Each scene shows the same named points in several views. A view is turned or mirrored, and shifted as a whole, has a little noise and may leave points out.
(in the rows, 128 means zero)

Scene 1
View 1
lota: [130  90 150 165 152  73 157 110 145 120 109  97 100  99 154 107 139 203
 109 115 145 128 114 137 128]
zuzi: [107  91 145 138 119  81  69 114 147 117  79 105  87  94  66 153 133  90
 150 173 113 152 103 134 137]
nima: [114  84 170 144 124 110 121 121 186 123 108  98  68 132  99 176 179 174
 115 149 119 147 121 157 138]
ripav: [145  95 120 155 152  56 136 129 123 115  83 100 128  75 133 122 113 163
 143 130 137 141 121 110 131]
Kom: [125  95 149 132 120  79  84 119 127 101  74 122  84  88  93 153 126  87
 133 187 114 148 130 129 119]
puge: [187  82 152 161 143  71 172 142 138 106  97 114  79 141 175 154 172 174
  85 182 111 103 179 155  96]
Sed: [148  86 117 162 161  60 146 141 147 128  90  93 124 105 128 135 138 193
 147 122 133 139 130 122 133]
nibe: [ 99 101 148 115 115  98  71 114 139  95  78 119 106  47  51 170 106  96
 162 156 124 187  95 110 150]
Balem: [144  83 161 150 139  94 167 128 164 111 113 105  82 124 153 155 167 211
  90 139 130 131 146 149 120]
gipu: [146  96 161 136 113  68 114  98  95  86  78 138  85  68 134 117 108  83
 104 185 128 132 129 131 100]
biru: [146  81 134 180 146  48 131 114 130 134  89  88  90 127 152  94 153 155
 114 157 126 103 113 153 114]
foso: [108  83 138 170 143  65 112 109 165 149  95  76  87 127 101 115 158 165
 142 130 131 127  86 155 145]
zegim: [124  89 152 144 129  86 105 124 158 122  91 100  86 114  92 161 152 138
 131 160 114 144 119 140 136]
Res: [147  85 174 153 134 101 183 112 158 103 122 112  71 124 175 148 169 218
  76 137 139 124 147 152 116]
Gikid: [157  80 150 169 135  68 131 126 143 131  95  97  73 152 143 139 175 151
 105 180 106  99 144 169 103]
View 2
Balem: [130 113 123  99 137 153 160 138 106 106 132 142 115 121 140 187 101 179
 128 108 140 137 161 160 107]
Gikid: [137  97  97  88 135 132 134 167 105  96 162 147 118  90 135 151  83 155
 154 104 121 153 152 160 124]
foso: [163  88 137  96 112 140  96 166 111 116 159 204 124  82 103 152 109 141
 140 149 130 108 121 139 161]
puge: [128 106 104 103 144 147 159 145 104  98 134 118 108 125 149 176  77 176
 152  89 128 168 174 171  98]
biru: [159  91 103 100 114 151 106 157  74  88 143 152 108 106 101 160  88 152
 161 134 118 152 127 160 138]
ripav: [175  90 165 136 120 166 111 124  90 125  99 154 124 127  99 174 101 140
 171 153 127 143 126 144 155]
nima: [134 114 148  85 138 110 145 151 148 135 160 186 139  78 139 153 111 149
 121 120 145  95 153 136 140]
Kom: [158  98 161 119 153  97 126 107 116 157 121 124 168  70 116 103  73  92
 195 127 116 158 140 107 175]
Sed: [166  84 165 130 118 165 108 147 118 116 118 175 112 132 117 181 108 154
 155 148 132 135 150 156 140]
zegim: [152  99 153 102 135 117 125 142 127 142 140 170 143  78 120 142  98 129
 155 129 135 121 142 126 159]
Res: [124 127 121  92 134 158 172 133  99 103 137 145 113 127 139 196 117 192
 104 106 142 106 158 159  99]
nibe: [174 110 205 120 146  99 118  82 128 187 107 159 184  68  97 121 100  87
 175 150 129 105 125  89 201]
View 3
zegim: [141 133 109 128 128 127  99 120 159 162  72 138 121 136 145 111 165 149
 180 139  87 122 174 128 118]
biru: [139 112 118 151 138 100  91 110  99 148  77 125 119  78 142 124 114 110
 195 130 121 168 166 127  95]
foso: [123 122 141 144 139  99 103  95 155 172  70 128 111 123 153 133 139 104
 200 134 108 143 207 149  97]
Kom: [148 151 110 117 117 155  90 112 132 170  69 116 129 150 118  80 160 183
 173 119  95 127 148  96 123]
nibe: [137 181 115  89  94 159  96  87 168 171  65 116 121 176 133  37 181 196
 147 128  94  99 179  98 152]
Sed: [125 105 110 128 130  85  71 110 128 128  54 134 107  85 183  85 150 119
 176 143  92 145 206 140 114]
Res: [172 126  78 154 150  95 114 127 135 119 117 181 104  32 180 134 132 119
 153 164 104 134 163 152 118]
ripav: [126 123 117 117 121  98  75  90 113 131  55 118 107  88 171  62 138 132
 164 138 114 155 198 119 126]
Gikid: [158 104  97 159 152 128  94 141 115 152  86 153 129  86 131 150 140 126
 200 133  97 152 145 126  96]
lota: [138 127 118 136 134  85 107  88 131 135  87 146  98  63 182 102 122 104
 164 152 118 149 197 145 119]
zuzi: [134 152 128 115 114 143 100 100 156 180  61 116 129 172 119  85 169 167
 183 117  96 118 174 111 123]
gipu: [164 172 106 116 114 146 102  98  99 149  93 117 126 104 117  62 126 177
 159 118 124 144 128  84 133]
Balem: [170 113  77 146 144 105  90 132 128 118 100 171 110  48 174 124 143 127
 164 153  97 137 159 139 117]
puge: [179 101  63 156 148 118  83 155 101 115  98 167 122  43 157 131 137 141
 171 146  88 151 130 127 105]
View 4
zuzi: [114 114 127 131 177 187 102 162  98 127 127 132 108 171 172 152 161 142
  60  57 177  79 123 101 100]
biru: [ 82 142 195 121 165 120 154 144 152 141 151  97 158 116 118 108  94 138
  98  99 175 129 113 145 122]
lota: [106 135 160 123 151 100 112 130 128 158 157  73 159  80  95 120  82 118
 108 115 148 137 122 151 133]
nibe: [134 116  82 130 170 195  64 162  78 132 122 109 102 144 150 168 162 126
  62  57 170  82 140  98 109]
Res: [141 116 189 152 145  75 108 129 141 172 179  93 157 104 116 113  81 119
 117 138 103 135 100 177 125]
Kom: [122 113 139 141 174 170 114 156 118 141 139 129 113 163 151 138 151 154
  72  62 177  94 112 127 102]
Gikid: [103 127 220 137 158 108 154 141 154 138 162 116 153 149 157 112 105 146
  95 113 136 115 103 150 111]
Sed: [117 136 159 115 151 125 134 160 139 152 140  63 162  90 119 137 109 118
  93 101 141 145 165 137 116]
zegim: [119 120 156 129 160 145 108 150 112 132 147 104 143 143 161 139 126 125
  80  97 134  97 132 118 110]
gipu: [124 111 140 150 180 153 119 146 134 165 151 125  98 148 112 124 136 164
  92  48 203 121  74 162 115]
nima: [114 127 185 129 143 117 103 136 106 119 154 108 168 135 183 127 103 113
  84 140 103  85 131 109 109]
puge: [140 108 214 151 154  85 163 147 177 175 171 102 149 143 137 112 110 146
 105 113 115 144 106 188 108]
View 5
nima: [117 105 130 157 173 160 117 102 130 120 159 149 131 159 135 121 142 140
 139  50 155  85 108  69 115]
Res: [114 117 137 144 106 159  99 124 134  63 122  96 134 162 165 121 131 134
 111  73 173 126  69  81 128]
Balem: [117 123 129 157 111 156 101 111 146  82 120 111 147 157 159 108 122 133
  97  76 169 141  81  89 140]
lota: [102 144 137 109 113 148 119 151 130  71 151 104 150 192 139 115 114 127
 127  90 121 141 105  97 119]
ripav: [118 175 116 132 114 139 133 117 144 120 146 152 163 172 121  79  95 113
 119 106 113 157 134 105 141]
Kom: [132 125  73 146 158 144 140 110 162 169 150 188 189 118 117 116  85 161
 164  76 125 147 146  91 130]
zuzi: [134 133  89 142 182 151 143 109 151 172 177 196 175 135 102 114  95 157
 164  69 119 126 158  86 116]
foso: [136 131 147 146 190 156 110 119 131 106 187 157 133 195 116 103 112 143
 112  73 113 132 144 103 124]
biru: [138 127 126 146 153 149  99 122 144  83 155 140 155 172 137 111  87 152
  88  93 139 187 133 114 146]
zegim: [126 126 114 156 168 154 129 100 143 145 158 170 152 148 122 107 113 145
 139  67 140 115 130  81 127]
Sed: [125 169 136 154 127 145 118 100 140 111 147 143 138 182 124  69 111 106
 102 100 124 141 120  97 140]
Gikid: [148 100 124 174 166 157  88  98 153  99 143 145 148 145 153 119 108 159
  89  71 172 156 113  95 144]
nibe: [104 157  82 120 159 143 173 114 150 198 171 198 183 130  89 102  97 138
 201  74  93 105 158  76 112]
gipu: [131 125  68 121 121 140 133 140 166 135 135 153 211 109 132 130  68 166
 158  87 131 186 130 100 130]

Which points are out of place in each view (at most two, in the order of its rows)? Write none if all are in place.
view 1: Balem
view 2: Kom
view 3: nibe
view 4: zuzi, nima
view 5: lota

Scene 2
View 1
butam: [ 93 141 128 171 149 142 143 181 144 141 171 124 143 102 143 129 138 121
 148 126 130  78 135  98 127]
favo: [144 123 114 170 113 150 120  94 132 125 181 120 200 163 118 130 156 107
 161 130 111 109 141 120 140]
demaz: [136 146 120 155 153 143 158 165 129 125 152 152 132 129 131 123 139 113
 131 119 133  93 154 110 135]
Saf: [122 106 140 169 147 153 161 168 114 131 163 161 160 112 141 101 141  89
 146  78 117 126 120 115 113]
biri: [126 130 128 179 151 143 133 156 125 132 167 126 168 104 137 119 129 111
 154 126 129  91 128 108 153]
reg: [134 128 119 133 145 167 127 123 131 116 139 134 125 148  81 127 122 115
 129 144 114  74 159 125 147]
pud: [ 83 115 142 159 172 155 130 183 136 134 152 122 126  77 116 110 107 113
 139 120 121  65 120 112 137]
rukik: [155 159 105 115 141 160 169 140 133 111 129 168  96 187  90 144 151 122
 102 140 126  93 200 120 119]
rogup: [139 144 116 150 149 150 144 150 130 121 150 139 134 136 118 133 136 119
 131 141 131  86 162 114 146]
vodu: [164 110 126 153 167 161 126 125  97 110 134 149 147 127  91 109 109  99
 136 127 120 101 132 130 170]
tivu: [141 114 129 149 153 161 137 137 114 116 144 146 139 130 101 114 121 102
 132 114 118  99 137 128 143]
povu: [169 124 126 188 164 141 119 136 102 122 157 128 182 105 130 117 110 107
 160 139 141  99 119 111 184]
manu: [ 90 154 127 142 174 149 156 211 150 136 144 138  89  93 128 130 122 131
 118 138 136  54 159 103 132]
gizi: [146 136 127 148 189 154 135 175 111 118 125 146 103  97 103 117  99 117
 121 141 140  71 150 116 177]
mul: [134 137 122 137 150 156 161 159 128 121 142 157 117 142 109 127 138 112
 120 120 126  95 167 116 124]
View 2
favo: [104 174  97 100 123 100 109 122 157 124  91 119 108 141 155 172  80 109
 109  81 162 113  65 135 102]
butam: [146 111  87 183 125 130 122 172 161 117 107 126  78 151 134 179 103 128
 133 107 149 116 105 108 132]
Saf: [148 125  79 187 129  69 116 141 165 139 104 143  97 123 127 193 103 147
 119  92 149  91 136 146  85]
reg: [101 150  90 133 175 136 142 156 150 127 117 135 132 138 137 163 111 158
 110 133 146 160  69 118  92]
mul: [101 126  96 172 151 135 127 159 151 132 136 141 127 119 116 175 122 155
 102 122 147 127  99 126  94]
rogup: [106 119  98 149 153 135 126 151 154 127 128 132 120 133 122 169 115 135
 114 119 155 135  83 123 119]
rukik: [ 65 128 105 173 159 165 126 158 145 134 162 148 156  96 115 175 141 164
  85 135 145 140  87 124  81]
povu: [142 115  93 117 175  62 122 117 157 130 104 128 109 160 117 148  88 108
 138 108 162 126  94 140 142]
pud: [163 113  70 187 167 111 149 183 160 122  94 133  78 167 133 176 100 160
 145 129 144 139 112 109 119]
biri: [145 118  89 149 144  96 123 147 160 124 101 127  89 153 126 171  93 118
 136 107 153 117  99 128 135]
demaz: [115 110  95 170 142 126 119 154 155 129 132 138 115 127 115 172 119 136
 114 115 156 119 105 127 114]
vodu: [118 136  89 137 189  89 135 133 152 139 118 143 135 135 121 158 112 154
 117 127 149 144  94 139  95]
gizi: [132  91  89 167 205 114 147 159 153 130 134 144 126 148 103 152 121 156
 134 152 149 157 103 124 130]
manu: [136  83  87 209 154 163 140 202 156 115 133 138  96 145 110 173 127 152
 129 141 143 136 109 101 137]
tivu: [121 138  85 146 171  95 133 144 158 138 113 139 122 138 130 170 108 154
 117 121 148 135  97 135  89]
View 3
povu: [ 98  70 180 108 163 136 125 101 192 135 103 113  94 155 138 194 126 134
  88 122 106 152 179 113 130]
tivu: [123 107 155 120 143 128 163 108 175 135 112 134 121 149 133 166 136 133
 121 103 110 150 135 136 151]
biri: [131  89 189 110 153 144 110  96 176 144  98 108 107 142 131 178 131 130
 119 134 120 143 149 137 140]
rukik: [150 116 135 129 122 148 192 108 146 111 110 172 117 149 128 107 105 180
 153  64 111 125 127 194 116]
demaz: [137 105 171 122 149 144 132 101 169 144  96 128 118 141 135 140 129 156
 140 109 111 133 131 167 121]
favo: [146  79 177  83 128 145 122  79 138  95 106 151  88 153 140 204 125 124
  91  90 150 144 156 138 156]
gizi: [110 106 154 152 155 138 179 127 210 160 104 107 125 153 119 128 115 149
 139 124  87 146 158 136 125]
reg: [145 108 147 128 123 151 186 115 165 119 118 139 117 160 113 151 108 132
 132 101 122 144 152 142 154]
butam: [153 109 189 123 147 151 115 102 174 156  96 110 120 140 123 151 128 134
 148 140 125 132 125 159 134]
pud: [147 123 177 144 143 145 151 124 197 170 112  90 140 148 102 153 134 102
 156 159 117 149 130 125 167]
View 4
povu: [141 140  66 145 114 187 107 118 123 179 126 135 137 120  91 138 157 174
 181 102  92 197 148  66 191]
butam: [113 105 106 104  97 135 103 116 122 149  92 110 130 149  80 152 168 182
 165 156  57 161 138 105 172]
pud: [129 110 105 113 102 141  84 103 116 140 102 107 147 110  85 168 196 183
 187 144  65 179 140 112 130]
rogup: [103 129  90 116 115 149 104 110 133 145 134 112 114 143  97 145 155 150
 159 112  95 139 147 104 169]
manu: [103 110 104 101  97 129  66  91 125  97 110 102 119 127  71 164 177 172
 165 146  57 128 144 144 149]
reg: [106 128  93 113 129 140 104 104 136 158 153 102 112 135 117 165 178 129
 170  95 113 146 150  95 134]
demaz: [100 127  94 123 103 144 106 119 131 133 125 125 122 147  92 141 145 167
 156 123  92 147 142 115 163]
mul: [ 87 127 101 123 106 139 111 118 136 125 137 116 119 148 101 147 147 156
 155 113 108 133 151 123 134]
vodu: [116 144  83 144 118 164 110 120 130 150 152 126 131 117 105 151 158 152
 175  89 125 167 153  98 133]
Saf: [103 119 104 149  82 145 138 153 129 150  97 138 159 151  94 140 141 205
 157 141 100 185 141 109 128]
favo: [107 112  96 114 126 143 162 147 136 223 118 120 122 181 127 130 145 153
 152 118  97 176 141  48 182]

Which points are out of place in each view (at most two, in the order of its rows)? Write none if all are in place.
view 1: vodu
view 2: rukik
view 3: butam, pud
view 4: favo

Scene 3
View 1
kop: [151 154 137 157 152  95 154 103 171 154 113  88 122 165  73 121 151 196
 142 128 124 137  55 156 113]
Ril: [148 179 110 155  97 141 127 132 163 157 102 136  95 140  63 164 120 184
 181 154 116  84  70 158 177]
kagi: [123 141 157 127 176  63 174 110 188 125 134  69 149 163  86 114 163 184
 101 119 141 165  57 138  67]
zubav: [138 160 126 137 106 134 126 140 153 144 111 141 113 131 102 162 126 171
 147 160 123  83  87 134 152]
Puz: [140 134 150 130 177  69 160 112 177 131 124  81 152 167 100 113 166 179
 110 125 139 155  65 126  74]
Tesof: [116 154 122 157  67 156  83 133 113 148  90 167  96  92 132 183  98 151
 138 157 105  16 115 136 203]
Tumul: [137 144 136 132  72 154  97 160 117 138 109 174 130 109 148 156 116 156
 113 189 142  40 121 105 156]
fanik: [114 122 167 107 145  81 134 145 150 109 135 121 169 137 152 131 153 145
  73 150 158 108 109  91  68]
Supa: [147 134 135 136 155  91 141 103 159 141 107 108 139 153 122 132 154 173
 123 131 119 118  80 121 110]
soz: [107 132 151 149 158  72 132  89 153 135 102  89 123 131 118 139 144 168
 107 101 110 107  81 142 124]
zam: [176 118 147 142 120 123 110 114 104 153  98 142 149 140 173 108 149 163
  99 168 132  72 119  98 122]
laso: [111 135 143 116 137  92 131 137 162 110 124 133 153 134 133 157 145 148
 111 139 128 102  93 102 109]
sel: [160 113 155 127 159  85 137 104 136 136 113 118 164 153 163 107 165 160
  90 141 137 118 102  96  82]
mirer: [121 113 153 123 117 107 104 127 114 121 104 157 153 113 186 140 135 137
  86 152 126  58 126  84 125]
lep: [124 140 141 123 125 104 132 138 155 123 117 133 140 136 129 151 142 156
 113 149 133  98  96 109 118]
rela: [134 153 140 125 104 124 129 160 154 132 128 139 134 131 108 150 135 171
 123 171 151  96  93 119 115]
View 2
sel: [ 93 132 126 112 120 101  79  67 187  90  72 135 100 161 120 157  92 109
 168 101 112  84 108 166  96]
kagi: [113 160  80 129  74  74 134  64 191  75  53 122  54 178  76 167  90 109
 183 127 146 107  98 163 133]
zubav: [123 156 105  87 107 138 132 142  95 119  93 108  90 133 127 130 135 119
 138 133 142 157 155 164 105]
lep: [107 145 120 107 113 115 103 106 128  96 101 114  90 160 135 159 131 121
 144 124 134 129 132 161  92]
mirer: [105 128 161  96 160 121  72 131 124  93 119 118 132 164 172 172 142 116
 130 102 110 111 127 169  65]
kop: [127 163  82 105  86  97 165 111 149 102  50 114  69 144  73 132  83  94
 170 130 142 138 126 168 147]
Tesof: [141 149 146  76 150 149 143 206  45 126 132  94 126 138 165 143 165 107
 104 135 123 181 170 168  83]
fanik: [ 86 143 116 124 120  90  61  83 163  71  95 133  96 179 148 181 127 133
 162 109 144  95 106 164  79]
laso: [106 143 122 111 110 117  99  89 139  94 110 116  80 167 136 169 143 119
 141 137 126 123 127 155  87]
soz: [138 146 131 115 115  89 157 119 152  82  87 106  97 172  98 177 107  82
 146 132 111 130 103 176 120]
Tumul: [106 145 130  79 146 141  80 174  68 116 118 115 129 136 181 136 159 140
 124 110 149 146 159 165  73]
Puz: [108 156  90 122  89  83 122  69 186  83  58 125  70 165  83 159  86 105
 182 122 135 103 103 163 126]
Ril: [137 162  92  80  91 145 177 157  76 132  87  99  76 118 105 105 130 106
 133 146 144 186 176 166 131]
zam: [104 132 142  85 162 120  83 144 129 114  85 127 145 137 157 145  98 113
 147  82 119 103 132 171  95]
View 3
Ril: [ 96  74 177 144  93  95 155 132 185 134  88 136 136 149 167 111  71 170
 150 131 150  82 161 123 162]
zam: [107 162 117 156 141 113  79 110 117 166 100 114 123 105 194  98  85 108
  54 129 164 141 180 162 168]
mirer: [150 148 119 131 121 120  77  99  99 152 122 103 119 112 189 106 108 101
  31 122 152 153 161 153 130]
Supa: [108 109  95 144 135  85 117  92 158 167 121 112 111 105 142 139  72 107
 109 109 137 144 176 146 185]
lep: [132 112 119 125 114 104 119 107 144 148 126 108 120 126 146 120  97 110
  83 129 125 146 162 156 152]
Puz: [ 90 110  64 134 131  72 126  79 181 173 152 105 100 107 105 162  80  89
 125 116 113 171 180 168 210]
soz: [128 102 103 138 107  62 103  76 147 172 141 107  86  93 162 166  81 122
 117  93 136 142 169 125 168]
fanik: [140 131  77 110 115  97 106  79 133 163 157  91 102 110 130 143 118  79
  64 123 104 189 161 170 154]
rela: [112 128 148 116  89 105 124 125 153 142 124 106 128 150 159  92 130 127
  90 161 115 136 156 170 161]
Tesof: [149 109 205 138  78 109 105 130 115 125  79 126 128 139 234  82 102 169
  82 128 164  81 150 111 102]
Tumul: [128 140 173 136  99 126 102 133 116 135  93 110 139 147 206  67 120 133
  50 152 150 120 155 155 125]
kagi: [ 90 104  60 126 119  54 132  71 187 182 169  98  88 103  96 172  87  97
 138 116 102 173 178 167 217]
View 4
soz: [ 83 158 133 129  99 117 157 113  68 154 130 115 145 163 133 128  93 134
 156 144  84 117  91 153 127]
zubav: [ 89 131 128 170 117 126 118  55 119  87 135 139 144 164 132 126 126 125
 132 103 119 124 147 152 140]
sel: [ 65 122 128 106  72 137 109  85  38 172 115 158 117 139 119  85 105 128
 178 141 110  88 121 163  92]
fanik: [ 67 143 154 100  88 161 104  86  76 180  99 179 155 125 122  84 120 134
 164 167  94  74 150 139 105]
Supa: [ 85 136 132 127  93 117 116  89  62 144 143 130 123 148 137 104  87 134
 167 136 103 114 117 162 131]
kop: [121 129 143 138 112 100 135  84  98 133 161  95 112 153 156 109  60 149
 181 134  85 137 126 176 156]
lep: [ 74 146 138 135 109 143 114  71  88 135 118 160 152 145 127 112 123 125
 139 132 108 102 143 144 123]
Tumul: [ 63 119 118 174 104 159 112  38 116  76  90 184 164 169 104 125 176 122
 125  90 135  88 154 152  85]
Puz: [107 140 156 100  94 116 117  93  66 183 144 120 122 128 153  84  59 144
 189 165  79 110 134 160 145]
zam: [ 66 101 110 141  73 143 115  66  58 124 108 178 126 164 108 107 145 121
 169 100 128  88 118 173  66]
Ril: [109 127 122 196 134 107 124  44 135  55 155 106 135 176 144 140 106 136
 129  86 115 150 145 164 162]
Tesof: [ 58 134 100 207 121 142 149  57 130  43 105 150 171 196 103 168 184 113
  99  77 133 115 114 147  99]
rela: [ 91 131 145 146 113 144 105  51 117 112 120 157 152 143 132 109 124 133
 149 125 103 105 170 156 128]
mirer: [ 39 136 114 135  88 162 116  78  63 138  91 190 157 157  95 116 159 115
 134 122 130  75 116 141  73]
laso: [ 66 158 134 126 107 144 110  79  81 147 118 157 155 135 127 107 122 124
 135 141 105  97 143 132 132]
View 5
Puz: [ 82  89 161 107 110 119 137  66 143 108 130 109 119  95  59  76  69 143
 202 141 102 117 102 153 100]
kagi: [ 79  91 156 112 108 126 142  54 144 109 121 107 115 101  63  76  49 142
 221 148 103 112  97 152  87]
soz: [ 98 125 133 123 113 107 143 114 134 104 152  94 114 109 109 111  85 120
 185 148 126 148 119 164 135]
zam: [ 95  96 185  95 151  83 105 110 112 125 174  84 156  70  92 111 183 138
 126 142 115 148 158 146 171]
mirer: [117 116 172 100 178  70  82 132 141 112 158  81 144  94 120 125 143 140
 126 111 116 152 180 135 188]
laso: [114 118 155 116 156  90  89 114 149 114 120 102 143 100  98 113  93 160
 170 116 115 140 145 139 140]
Supa: [ 98 109 156 118 118 105 126 106 133 116 143 105 142  90  75  99 111 141
 179 140 116 148 116 151 123]
lep: [112 126 155 116 149  91  89 106 135 120 124 105 146  93  98 115 109 164
 159 129 116 145 154 147 138]
fanik: [105  89 187  95 175  88  84  68 152 109 126  93 122  99  89  98  87 144
 162 113  93 114 159 129 151]
Tumul: [121 153 165 121 176  70  56 129  94 140 131  95 177  76 120 144 180 186
 118 139 128 153 201 162 166]
rela: [111 134 155 123 148  94  73  93 111 136 105 109 160  83  89 118 122 185
 164 140 117 131 160 156 117]
kop: [ 77 123 133 125  83 124 148  87 111 129 132 116 140  87  67  92 106 152
 201 174 121 139  96 175  84]
zubav: [108 157 130 133 127  96  93 126  98 136 115 116 172  85  98 128 144 182
 163 152 133 158 152 170 119]
Ril: [102 185 105 149  93 104 105 135  78 145 108 126 188  77  96 130 155 199
 175 171 147 170 134 190  91]
sel: [ 91  68 188  91 150  96 121  85 147 111 160  86 133  85  71  84 123 125
 159 124  96 131 130 133 151]
View 6
Supa: [129 102 148 144 148 106 141 115 140 124  86 103 107 140 116 128 143 126
 132 120 129 138 107 179 126]
Ril: [118 163 133 119 142  92 209  95 196 136  80 141 122 118  95 114 111 180
 158  83  85 152  97 167  96]
kop: [101 113 151 150 162 109 163 105 131 145  83  98 125 138 116 111 126 136
 127  70  96 134 115 204  94]
rela: [106 141 161 126 131  97 129 118 162 129  79 168  84 140  93  99 138 161
 130 116 118 170  79 148 126]
kagi: [ 94  81 168 165 163 121  94 122  82 142  90  89 105 162 125  94 138 104
  96  82 117 128 116 213 113]
Tumul: [131 168 136 102 107  99 159 112 213 103  84 198  90 121  79 128 150 186
 164 163 141 181  61 115 156]
zubav: [130 153 139 118 129  92 175 113 182 124  87 150  97 124  95 102 125 173
 146 104 106 158  92 151 117]
sel: [124  86 166 154 136 105 109 111 132 119  78 110 103 153 109 157 169 101
 131 160 163 152  87 176 155]
Puz: [101  86 171 166 161 116 102 113 102 137  87  84 104 164 120 113 142 102
 105  98 123 138 112 201 115]
soz: [134 110 124 149 143 133 140 121 124 102 119 101 134 130 135 106 143 134
 128 126 122 123 124 188 139]
lep: [129 121 149 126 130 103 121 121 153 116  91 141  83 141 108 108 139 149
 138 130 131 158  93 149 143]
Tesof: [165 178  97  92 105  97 197 120 219  87 112 172 106  99 104 102 123 203
 168 153 115 158  97 115 148]
mirer: [153 125 135 124 108 107 119 121 173  85 104 158  91 132 105 134 164 148
 146 194 167 163  80 133 186]
laso: [138 112 145 129 125 102 107 131 139 113 103 138  70 139 112  94 137 137
 124 138 137 154  98 150 151]

Which points are out of place in each view (at most two, in the order of its rows)? Write none if all are in place.
view 1: none
view 2: sel
view 3: fanik, rela
view 4: none
view 5: none
view 6: Ril, Tesof
